Points on a hilly landscape, in no order, each with its height.
A ball rolls from a point to the lowest of its 2 nearest points, and stops where none of them is lower. Distance is the straight distance between rows; heights are no part of it.
q512: [ -6   5  -7  -4 -13  -1  13 -18   5  -2  -2 -16   5  -8 -10   2   4  17
  15  11  -2  -9  -9   6]  height 568
q613: [  8 -12  16   7   1  23  -8   0  22   4  23 -33  19  -9  -9  24  27   6
   7  10   3  43 -12 -17]  height 640
q222: [-12  16   4 -22  24  -1  -2  -6  14   1   5 -15  -9  -7   6 -24  27   7
   0  -2  16  19 -17   6]  height 285
q365: [  3   3  -8  -1   5   8   0 -29   6  12 -12   6   6  -1  13   9  11   9
   6 -10   7  -5  -7   9]  height 347
q288: [-20  -1   3  -7   3   1 -10 -18  13   9  12 -23  11  10   5 -18   6  20
  -1  12 -16  12 -30   1]  height 630
q248: [  0  -8 -15   4   2 -17   7  26 -23 -10  15   8  -8   4   9  -2 -26 -32
 -18   7  -9  10   9   1]  height 47
q495: [ 13   0   4  -4 -23   3  -8  10   6  20  16  -3   6   6  -4  16 -11   6
  -5  16 -24  16  -8 -14]  height 125
q982: [ 16  -3   5   1   0   2  -4 -25  -6  16  -7   8   8   3   5  15  -3  10
   7 -12   8 -16  17   2]  height 297
q361: [ 13 -18  -2   8 -12 -19  26  22  -5  -8   3  -4  -8  -2   2  19 -14 -12
   5   8   4  -5  13 -11]  height 507
q315: [  3 -19  14   5  -3  -3  11   0  13   4   9 -11  -9   2   6  -3 -13 -18
   6  14  -7  -2   3 -22]  height 495
q208: [ 12 -31  13   1   2  21   4  10   4  -4  13   9  -1  -3  -3  -8   8  -5
  -8  11 -10  -1   4  -5]  height 326
q501: [-25  -1  -9  -7  -4 -14   4 -16   0   6 -10 -13   5  10  18   1  13  16
  -5   2  -2  -2 -39  12]  height 179
q99: [  6  -5   7   8  13   6  11  21   2   4  10  -1   4  -7   9 -21 -10 -34
  -9   2   1  12  11 -11]  height 252
q858: [  5 -10   7   0   2  -2  -5   3  -9  -3  27  10 -26  -2   1  -2 -11   0
  -2  -7  10  -3   0   5]  height 354
q84: [  3   4   4 -17   8  -9  -8   9   2  -3  -9   0   6  -7  -5  -6 -13   3
   3   1   2 -10  20   4]  height 300
q96: [-34  36   4 -13   1   5 -22 -29 -17 -11 -23   3   6   6   8   1  29  16
  -2  -8 -27 -13 -27  -3]  height 613
q183: [ 13  -9  -1  21  -5 -20  18  -2   7  19 -32  -2   0   3  -8  22   6  -6
  30  -2  15 -21  16  11]  height 576
q397: [ -5   5 -17  -2  -6   8   2 -42  -5   5 -14  -5  15  -9 -15   7  27   7
   9 -10  -3  -5 -15  13]  height 394
q353: [  2   1  -1   3   1   5   6  28 -16   0 -10  14  -3   2  -4 -14 -25 -30
   1  -2  -4  -6  26   4]  height 138
q944: [  2   8 -22  22 -20 -36  11  -4   1  -5 -26  18 -10  25   8  21 -13  -2
   6 -11  22 -23  -9   9]  height 224
q665: [ -9  13 -27  32 -10 -18   4   7   7  -5 -35  15 -25  26  -6   5 -16  -3
  11  -6  11 -29   3  14]  height 180
q6: [  4   1  -3 -10  -6  14  -1 -27  23   3  -8 -16  23 -25 -17   4  47  18
   5  -1  -8   2  -1  -5]  height 475
q487: [ 33 -22   0   6  15  15   1  16  -8   2  36   4  -6 -12 -11  15   6 -21
  -6   3  -6  32  34  -6]  height 508
q45: [ 21 -17   0  19  17  21  21  20   3   1  12   2   7  -9   0 -10   3 -29
  -9   1   5  14  32 -11]  height 312
q594: [-21  21 -12   3 -13 -26  -8 -35 -22 -29 -44   6  13   9   4  19  -8  -3
   4 -24  15 -23 -20   0]  height 405
q732: [-19  27  -3 -15  -4  -1   2 -11   2 -17  -5   1   2  -2  18   5 -10  26
 -18  -7  -3 -17   0  -6]  height 716
q788: [ 22   2   4   2 -13  28 -14  -5 -11  21  -5   9  -6   4 -16   2  18   4
  17 -18   6  -9  11  16]  height 145
q893: [  3   9  -9  22 -18 -24  21  -9   5  -3 -29  -7   3   4 -14  10  -6   5
  28  -2  19 -15  -2   8]  height 614
q961: [  5  10 -11  16  17  14  12   0  11   9 -11  12  10   1  -7  -5 -15   6
  -1  -5  13  -3  28  24]  height 48
q155: [ -6   8 -17 -13 -28 -35  -7  -1   6 -30 -24   4  -6  18   1  13 -12  15
   0  -7   8 -18 -12  -7]  height 332
q931: [  7 -11   4 -16 -10   1 -13  18  -2  -5   7   6   7 -18 -13 -12 -16  -6
  -9   4  -9   0  16  -4]  height 245
q803: [-11  16   4  -6  19  -9   6   2  -5  -1 -11   4 -10  -4  11  -5  -9   4
  11  -3  13  -8  10   9]  height 358
q390: [  7   9  -1  -3  -8   4   1  18  -6  12  -1  10  -5   4   2  -2 -15 -11
  -1  15 -23  10   5  -7]  height 114
q68: [-15  18   2  -2   9  11  18   5  -1  -5  22   2 -10  -1  25  -6  -4  10
 -12   3  -9   7  -3  -9]  height 663
q755: [-33  32  12 -19  -4   6 -23  -3 -10 -17 -20  11  12  -8   1  -9  12   8
 -11  -5 -16 -11 -19   0]  height 596
q260: [ -9   5  -6   6 -26   0   1 -16  -7  -5 -13  -2  12   7   1  13  -4   0
   0 -13   4  -9 -43  10]  height 488
q311: [  8 -20  15   4   4   8  -2 -15  22   4   8 -25  26 -11 -18   8  31   7
  11   1  11  31 -16  -3]  height 588
q826: [  9 -22 -10  22   5 -25   7  20  -9   5  23   0  -9   8   8   4 -24 -30
  -9   2  -1   6  19  -7]  height 97
q170: [-20   9  -3  12 -16 -12   4 -35 -20 -14 -30  -3  20   6  -2  10  -3  -5
   3 -17  10 -14 -35   7]  height 453
q615: [-24  20  -4   0  13  -9  -9 -20 -17 -15 -50   4   9   7   5  14   1   1
  10 -23  12 -19  -4  11]  height 353
q845: [  3 -12   5  32   3 -13  14   9   2   4   7   0  -1   5   1  -9 -35 -27
  -4   4   3  -7  23 -13]  height 150
q205: [  6  -7   9 -14   7   1  -8  13  12  13  30 -18   0  -8   4 -23   4   0
 -12  10  -3  33  -8 -13]  height 133
q153: [-25  25  16 -13   1  23 -12  14  -3 -17 -16  15  -3 -11   0  -7  28   4
 -12  -5 -20 -15 -10 -11]  height 577
q992: [ 12   1   4  15  -5  -6  -7 -10  -8  14  -5   4  -8  12   1   0 -21   7
  23  -4  13 -23  24   9]  height 244
q159: [-22   4  -9   8   4   5  -9  -8   9  -2  -1   6   0  14  10 -17 -24   9
 -15   0   2   0 -22   7]  height 562
q976: [  5   6   6 -12  26   8  -2  10  14   6  22  -7 -10  -5   3 -32  10  -2
  -6  -3  15  34  -6  -4]  height 211
q193: [ 34 -12  16  -4  17  13  -8  16   1   5  32  -7  -4 -14 -16   4  12  -3
   6   6   7  35  30  -9]  height 456
q701: [ -5   7  -9  -6  20  -3  22  18   3   1   5   6 -18   4  14   2   5   6
  -4   1   9  -9  11  12]  height 411
q677: [-27   6  -5  -3  21 -11  -4 -36  -9  -7 -35  -4  23  -2   9  -1   8   3
   2 -20   5  -8 -18  12]  height 302
q12: [ 12  21  -6  -3  -7  20 -13   2 -12  14   0  11 -11   9  -8   4  -3   1
   8  -5  -5  -8  12  13]  height 107
q145: [  2  -3   3 -13 -16  -7 -18  -6 -12  -8   7  16 -20   7   0   7  -8  15
   2  -1   5 -16 -13   3]  height 396
q922: [ -9  13   6  -8  19  12   9  18 -21 -14  12   6 -18  10  10 -12  -8  -9
 -10   4 -13   4   6  -5]  height 632
q104: [-22  23   5 -20  15   6 -14 -26  -4   5 -25   3  14   5   4 -10  37  19
  -3   1 -20   0 -16   6]  height 629
q718: [ -3  10   6  -3 -14   4   7  -5   2  -4   5 -13  -5  -2   1   2 -11   2
  12  11  -3  -7  -9 -15]  height 534
q659: [ -5  10 -15  26   9  -2   1  11   8   4 -26  14  -8   9   2  -1 -19   0
   7  -7   8 -19  18  20]  height 132
q533: [ 13 -12   5 -13  -2   2  -9   9   3  -1  32   2 -16 -14  -7  -4   4   8
 -10   1   8  15  12  -5]  height 306
q450: [  8   5   9  -4  21  11  12  22 -18 -11  33  -4 -10  -1  -2 -21  -7 -15
 -10  14 -12  24  18  -9]  height 594
q794: [-10 -21  -1 -15 -21 -19  -8   8  16   4   0 -14   8  -9  -5   3  11   9
   0  13   0   0 -31  -2]  height 574
q995: [ 12  10 -10  -4 -19  12 -14  15 -11   9 -10  23 -15  17   3   3 -14 -18
   6   3 -12 -11   7   3]  height 73
q74: [ -5  -7  -4   9   5 -13  31  24   3  -3  11  -6 -14  -2  15   6  -1  -4
  -1  15  10   6  -3   2]  height 464
q371: [-12  12  -1 -10  16  -2 -12 -30   8  18  -8  -5  14   3   0 -18  24  12
  -6  -3 -11  13 -24   9]  height 650
q678: [ -1 -23   4  -2   2  -6  -7  -8  17  12   1 -16  17 -14  -8  -1   9  -3
  10   7   5  11 -26   0]  height 524
q59: [ -4  13  11 -18  -8  16  -5   0   1  -5   3   8  -1  -8  -2  -5  24  17
 -11   8 -19 -21   3 -11]  height 550
q757: [ 24  -3   0   3  20  13   3  20 -16   5  37   5   2   1 -12 -10   6 -15
 -17   8 -19  37  21  -5]  height 551
q44: [ 29 -17  11  -8   4  28 -17  -6   6  11   2   6  -6  -4 -16  -7  22  -2
   8 -11   7   3  15   5]  height 196
q752: [  9  -2   4 -18  -4  25  -3 -11   9   0   0   0   6 -16 -11  -3  34  21
   4  -3  -8 -15  14  -2]  height 516
q16: [-11   1  -6 -11 -13 -31  -7 -13  -1  -7  -5  -3  -6   6   7   9  -9  14
   2  -3   6 -14 -17   0]  height 388
q186: [ 30 -33   7   4  -2  17  -9   7   8   4  15  10  -6   1 -21  12  11   6
   5   2   2   4  17  -2]  height 260
q848: [ 27 -17   9   5   8  32  12  18  -3  -2  11  -1  10   3 -12  -4   5 -16
  -3  10 -13  15  26 -16]  height 369
q433: [-17  22  -9  -9   0   1  10   5 -15 -23   9  14 -14   2  25  12 -16  11
 -17  -2  -8 -13   2 -10]  height 692
q847: [ -7  -5  -8  21  19 -10  -1  25 -23  -6  -6  20  -8  10  -5  -9 -28 -41
 -14   0 -10  -3  19   4]  height 99
q243: [  6  -1  11  -6  16  11 -14  25  -7  -2  -1   8   2  -5 -11 -28 -18 -25
  -7  -3  -8   6  22  -3]  height 186
q42: [-11  -3  12 -16 -21  -5  -8  -2   2  -4   5  -8  -7 -15   0  -6  28  14
 -10   1  -6  -5 -31   1]  height 609
q975: [-20   2  -4   1   4  -3  -6   1   9  13  18 -18   0  17  21 -14 -17  12
 -17   7  -3  14 -26   3]  height 597
q413: [ 16 -29  11  -1   7  -2  -5  12  19  -6  32 -15 -12 -15 -10  13   6   5
   2  11   9  28  13  -8]  height 375
q879: [ 12 -14   0  24  -4  -9  16  11   0   9   1  -3  -2   0  -3  22  -7  -9
  23   2  15  -6  12   2]  height 538
q698: [  8   6   1  -9  -1  -1  -6  20   9  16  32  -8  -2  -1   7  -9  -7   2
 -15  18 -29  24   0 -16]  height 62
q231: [-23  -3 -22  -6   5 -19   3 -31   0   7 -15 -11  22  -5  11   5  13  15
 -14 -13  10  -3 -23  16]  height 240
q334: [  9 -35  13   4   1  -3   2  10  21   6  12 -21  -1  -6   0   5  -1  -5
  13  15   2  10  10  -9]  height 446
q121: [ -7  -4  -4  14  -7   3   1 -13   6  -1  -3   5   9  14  -1   6 -16   4
  -4   3   9  -8 -17  11]  height 526
q294: [ 19  -1  12  27 -11   0  -1   3  -1   8   5   4   1   2 -11  -1 -33 -16
  11  -4  13 -12  30  -3]  height 198
q143: [ -6  -8  -7  -8  -6   2  12 -24   6  -6 -17 -10  19 -26  -9  10  33  16
   4 -10   7  -2 -10   8]  height 433
q754: [  6   5 -11   5 -27 -24   4  12  -5 -21 -15  15  -7  13  14  19 -20  -3
   0  -5  14 -10  -4  -6]  height 278

Call two points neighbours if one is among the 2 nearest of the other. Go from one point of each pair to the other, from neighbour to neighbour, staying as low as possible. Name the highest point that can't be avoided.
q698, q248 -> q848
q678, q248 -> q42
q995, q698 -> q495
q961, q533 -> q145

For each start below, name every point that the ball comes to, in order.
q288 -> q975 q159 q121 q260 q170 q594 q615 q677 q231 q501
q59 -> q752 q6 q143 q397 q365 q982 q992 q294 q845 q826 q248
q361 -> q74 q701 q803 q84 q931 q243 q353 q847 q248
q208 -> q186 q44 q788 q12 q995
q16 -> q155 q754 q944 q665 q659 q961
